Each row is a point on a tangle of strands that fork and nearly touch. The rows are in no order.
Points whose rows are less than 106 apart are linked; no others are. Some points are linked to none.
toku: [19, -3, -15, -21, 3, -6, -10, -15, -46, -7, 8, 0, 10, -2, -10, 28, 39, -19, 1, 15]
ruzit: [19, -45, -3, 40, -36, 5, -17, -3, -1, 3, 16, -3, -25, -30, -12, 27, 43, 44, -22, 16]
Kanul: [-59, -30, -84, -7, 35, -42, -6, 11, -4, -29, -59, -21, -16, -19, -21, -17, -24, 14, -39, -31]
gege: [-8, -58, -22, 2, 13, -59, 22, 2, 41, -30, 1, 33, -36, 8, -30, 27, -9, 26, -47, -15]
Taze: [26, 12, 61, 13, -33, 38, 0, -30, 37, 40, 32, -17, 3, 35, 7, 38, -22, -29, 36, 44]
Laf: [-34, -48, -21, 15, 45, 78, -14, -32, 48, 14, 38, -26, -26, 32, 35, -77, -41, 8, 35, 17]
koba: [0, -14, -41, -17, 31, 15, 36, -4, 23, 35, -10, -45, -1, 27, 19, 3, -2, 8, -8, 22]
Gutan: [9, 10, 9, -25, 1, -41, -7, 10, -42, -52, 30, 39, -5, -48, -9, 38, 37, -27, -44, -44]
fim: [37, 32, -3, -53, -10, -12, 5, -9, -22, 11, 6, 8, 27, 39, 33, 22, -28, -41, 9, 26]
giri: [24, 21, 77, 9, -39, 55, 18, -35, -8, 8, -6, -3, 42, -19, 54, 20, 13, 5, 37, 25]
fil: [18, 22, 6, -26, -15, -47, -16, -16, -64, -32, 47, 26, -1, 0, 6, 30, 31, -44, -12, -9]
Nizi: [24, 27, -29, 1, -10, -58, 1, 14, -42, -14, -6, 13, 29, -15, 33, 14, 30, 41, -25, -7]
sugi: [23, 3, -23, -29, 28, 97, -47, -17, 18, -9, -11, -52, 6, 37, 36, -43, -23, -45, 74, -4]
Luvev: [23, 16, 43, 49, -29, 41, -1, -10, 52, 73, 12, -35, -8, 10, 11, -4, -37, 17, 36, 48]
nak: [12, -11, 11, 29, 3, 21, -2, 8, 66, 39, 32, -31, -13, 5, -1, -33, -59, 32, -1, 29]
Nerar: [36, 50, 27, -45, 2, 0, 0, 20, -73, -42, 13, 45, 42, 41, -12, 42, 21, -42, 23, 6]
ribor: [9, -19, 12, 8, 17, 80, -41, -18, 35, -3, 17, -49, 15, 20, -3, -57, -13, -18, 66, 2]
Faveg: [22, 40, 6, 54, -14, -42, 19, 16, -42, -26, 6, 45, 29, -33, 17, 47, 24, 21, -40, -4]
bem: [22, 2, 33, 5, -28, 18, 7, -14, 27, 39, 30, 31, 9, 8, 6, 38, -21, -11, -9, 30]
Mur: [-56, 61, -26, -24, 31, -74, 10, 19, -99, -30, 3, 38, 3, -18, -13, 61, 26, 3, -34, -26]
mapi: [12, -9, -1, 32, -1, -17, -8, 6, -37, -17, 29, 10, 5, -11, -43, 54, 49, 22, -18, 19]
buviz: [-16, -27, -44, 2, 7, -93, -38, -1, 8, -56, -17, -7, -37, -41, -8, 10, -15, 29, -47, -50]
lutak: [-12, -42, 31, 46, -35, -7, 34, -8, 69, 4, -1, 11, -7, -4, 18, -46, -32, 28, -23, 0]
tif: [16, 22, 18, -19, -6, -22, 33, -10, 8, -7, 2, -1, 46, 6, 39, -14, -28, -27, -7, 9]
Sotot: [-9, -28, -21, 30, -10, -73, 3, 1, -16, -42, 13, 37, -29, 8, -41, 58, 13, -11, -59, -8]
tobub: [-18, 52, -23, -58, 10, -83, -16, 18, -88, -18, 13, -2, -2, 31, -24, 1, 26, -16, 6, -10]
Rupe: [-3, -57, -19, 26, -9, 36, -21, -7, 10, -27, -15, -21, -13, -43, -9, -41, -16, 21, -18, 4]
Sozo: [-56, 39, -57, -56, 10, -98, -15, 50, -35, -35, -66, 20, -76, -10, -36, 30, -2, -4, -62, -88]
bovu: [47, 50, 42, -23, 23, 42, -7, 5, -13, -5, -3, -17, 43, 14, -16, 46, 1, -39, 53, 20]
susa: [-36, 30, -66, -56, 10, -30, -55, 39, -34, -5, -10, -25, -14, 36, -31, -72, -46, -31, 11, -24]
famek: [21, -19, 73, 30, -37, 26, 41, -12, 39, 35, 13, 14, -32, -37, 9, 14, -15, 15, -21, 25]
koged: [17, -3, 68, 38, -59, 68, 7, 6, 48, 23, -7, -8, 17, -19, 33, -37, -10, 18, 18, 1]
Zur: [-4, 31, -40, -72, 15, 5, -15, 1, -14, 31, -2, -16, 13, 32, 26, 5, -42, -51, 8, 7]
zusat: [-34, 27, -30, 0, 4, -47, -13, 28, -1, 1, -4, 38, 33, -25, -18, 36, -4, 6, -45, -31]
veti: [-55, -19, -64, -17, 29, 1, 10, -8, -6, 7, -46, -12, 21, -22, 9, -8, -25, 4, -27, 2]
Lufo: [3, -29, 54, 42, -49, 81, 5, -2, 74, 66, 7, 3, -37, 5, 47, -64, -22, 29, 36, 2]
Timaz: [-5, -63, 20, 30, -27, 68, -6, -24, 36, -11, -4, -1, -11, -23, 20, -81, -18, 10, 10, 4]
kezem: [14, 15, 114, 60, -56, 54, 42, -38, 2, 25, -4, -14, -7, 18, 14, 40, 37, -22, 53, 40]
lur: [-13, 21, -41, -49, -11, -69, -38, 33, -51, -24, 4, -13, -14, 23, -39, -20, -25, -22, -16, -8]
bufeg: [7, -40, 16, 25, -41, 45, -34, -11, -2, -10, 6, -2, 15, -24, -19, -8, 15, 17, 6, 18]
Regi: [-6, -19, -28, 2, 5, -78, -17, -3, -3, -34, 18, -28, -12, -16, -19, -9, 8, -1, -30, -17]
Lolo: [52, -21, 15, 23, -20, 62, 27, -18, 51, 43, -17, -32, -23, 41, 32, -38, 10, -13, 45, 24]
lag: [5, -16, -48, -53, 29, -51, -1, 27, -32, -36, -51, 54, -17, -35, -27, -18, 9, 14, -28, -36]
Bolif: [-62, 11, -76, -38, 21, -86, -20, 21, -29, -29, -63, -19, -43, -23, -19, -10, -28, -4, -46, -54]
sen: [2, 1, -25, -35, 38, 28, -22, 22, 10, 15, -14, 27, 37, -5, -34, -22, -16, -7, 17, -3]
gelo: [-9, -45, -38, 50, -3, -1, -6, 6, 84, 6, -22, 20, -17, -15, 6, -56, -42, 15, -30, -25]
Lura: [65, 14, 14, -3, -7, 69, -5, -22, 35, 33, -14, -59, -6, 35, 43, 5, 9, -34, 61, 19]
Zat: [-13, -58, 18, 56, -17, 86, 14, -17, 58, 32, -12, 12, -53, -13, 48, -92, -35, 29, 13, 7]
sar: [7, 25, 69, 55, -44, 11, 40, -38, -15, 19, 15, 2, 20, 3, 37, 43, 28, -9, 10, 35]
non: [4, -12, 17, 17, -4, -18, 26, -7, 30, -5, -1, -8, 27, -16, 13, -28, -8, 17, -11, 3]
domo: [-21, 2, -45, -5, -12, -89, -23, 30, -35, -42, 0, 11, -27, 17, -51, 25, 2, -21, -46, -26]
Vebi: [8, -1, 35, 25, -10, 22, 7, 4, -24, -9, 24, 5, 29, 19, -47, 55, 13, 16, 4, 49]
Bopi: [18, -25, 37, 18, 20, 3, 55, -25, 4, 19, 12, -15, -6, -3, -5, 23, 69, 26, 16, 29]
begis: [-17, 38, -12, 2, 22, -21, -5, 24, -14, 11, 3, 44, 56, -21, -21, 33, 54, -6, -6, -38]
beme: [16, -25, 5, 8, 7, 30, -17, -19, 39, 14, 33, -50, -12, 28, -10, -36, -31, -21, 24, 29]
Lalug: [-39, -3, -72, -50, 43, 7, 2, -7, 0, 27, -8, -32, 5, 28, 31, -28, -40, -5, -1, 11]
gabot: [8, -44, 46, 46, -11, -21, 70, -6, 32, 11, 3, 14, -39, -8, 1, 22, 58, 63, -21, 6]
fano: [-47, 71, -37, -82, -2, -73, -12, 59, -76, -20, -32, 9, -56, -12, -24, 11, 21, -18, -45, -72]
Tutov: [37, 26, 61, -5, -3, 68, 1, -9, 7, 4, 3, -20, 31, -35, 6, 25, -5, -18, 24, 19]
zum: [40, -27, 17, 25, 15, 34, 32, -11, 34, 37, -13, -30, -15, 0, -5, -24, 42, 27, 33, 25]
lini: [1, 30, 17, -17, 8, 26, -13, 18, 9, 12, 10, 26, 74, -3, -7, 16, 17, 0, 23, -13]
lod: [-27, -9, 21, 22, 10, 13, -2, -43, 16, 20, 15, -21, 41, 1, -26, 7, 15, -21, 34, 28]
muvu: [-12, -22, -49, 10, 19, 4, -15, 24, 43, 8, -16, 24, 21, -4, -11, -51, -42, 14, -13, -15]
maso: [-71, 32, -31, -35, 32, -77, -17, 27, -37, -28, 2, 22, -1, -33, -29, 51, 8, 18, -44, -49]
mem: [-1, -21, 16, 18, 35, 114, -21, -17, 68, 24, 26, -44, -12, 48, 23, -66, -25, 6, 79, 11]
Fivif: [3, 27, 3, 17, 5, -62, 10, 18, -62, -62, 37, 75, -2, -29, 0, 67, 19, 15, -53, -28]
Rubel: [8, -5, 106, 53, -64, 65, 19, -18, 29, 37, -14, -28, -16, 7, 17, -24, 9, 13, 61, 28]
fur: [-24, 75, -6, -18, 32, -65, 9, 8, -114, -24, 17, 33, 32, 17, -14, 41, 38, -15, 10, -2]
Rano: [60, 47, 39, -11, 15, 11, 13, -11, -56, -21, 8, 28, 38, 19, 0, 57, 24, -18, 41, 39]
Bube: [-9, -55, 18, 13, 8, -15, 39, 1, 48, -3, 12, 27, -22, -12, -14, 25, 11, 61, -34, 2]
motog: [51, 9, -27, -38, 9, 65, -20, -4, -7, 8, -34, -24, 15, 22, 29, -17, -10, -31, 41, 14]
simom: [-22, 29, -59, -77, 22, -35, -8, 47, -50, -5, -55, 22, -27, -9, -32, -20, 21, -21, -21, -53]
nali: [-47, -45, -51, 13, 43, 17, -7, -25, 55, 12, 22, -31, -15, 13, 30, -75, -29, 10, 1, -15]

A fork is a point with three links. Follow the links from the first point to the second and name the forks in between, in order.
domo, beme => ribor
tobub, sugi => lur domo
nali, muvu => ribor domo lur
muvu, mem => lur domo ribor

Follow the links from the first point to the second, and from the first to the third. Name the last point that the two ways share.
nali, famek, lini => ribor
buviz, lutak, Laf => domo
domo, famek, Laf => ribor

A fork is a point with three links, a tip a point with one. Leave the first point through the second and follow the links. Name the first fork or tip that comes.
Mur, maso => Lalug
gege, Bube => ribor
Zat, Lufo => Nerar
bovu, Tutov => mapi
muvu, sen => lur
motog, Lura => domo
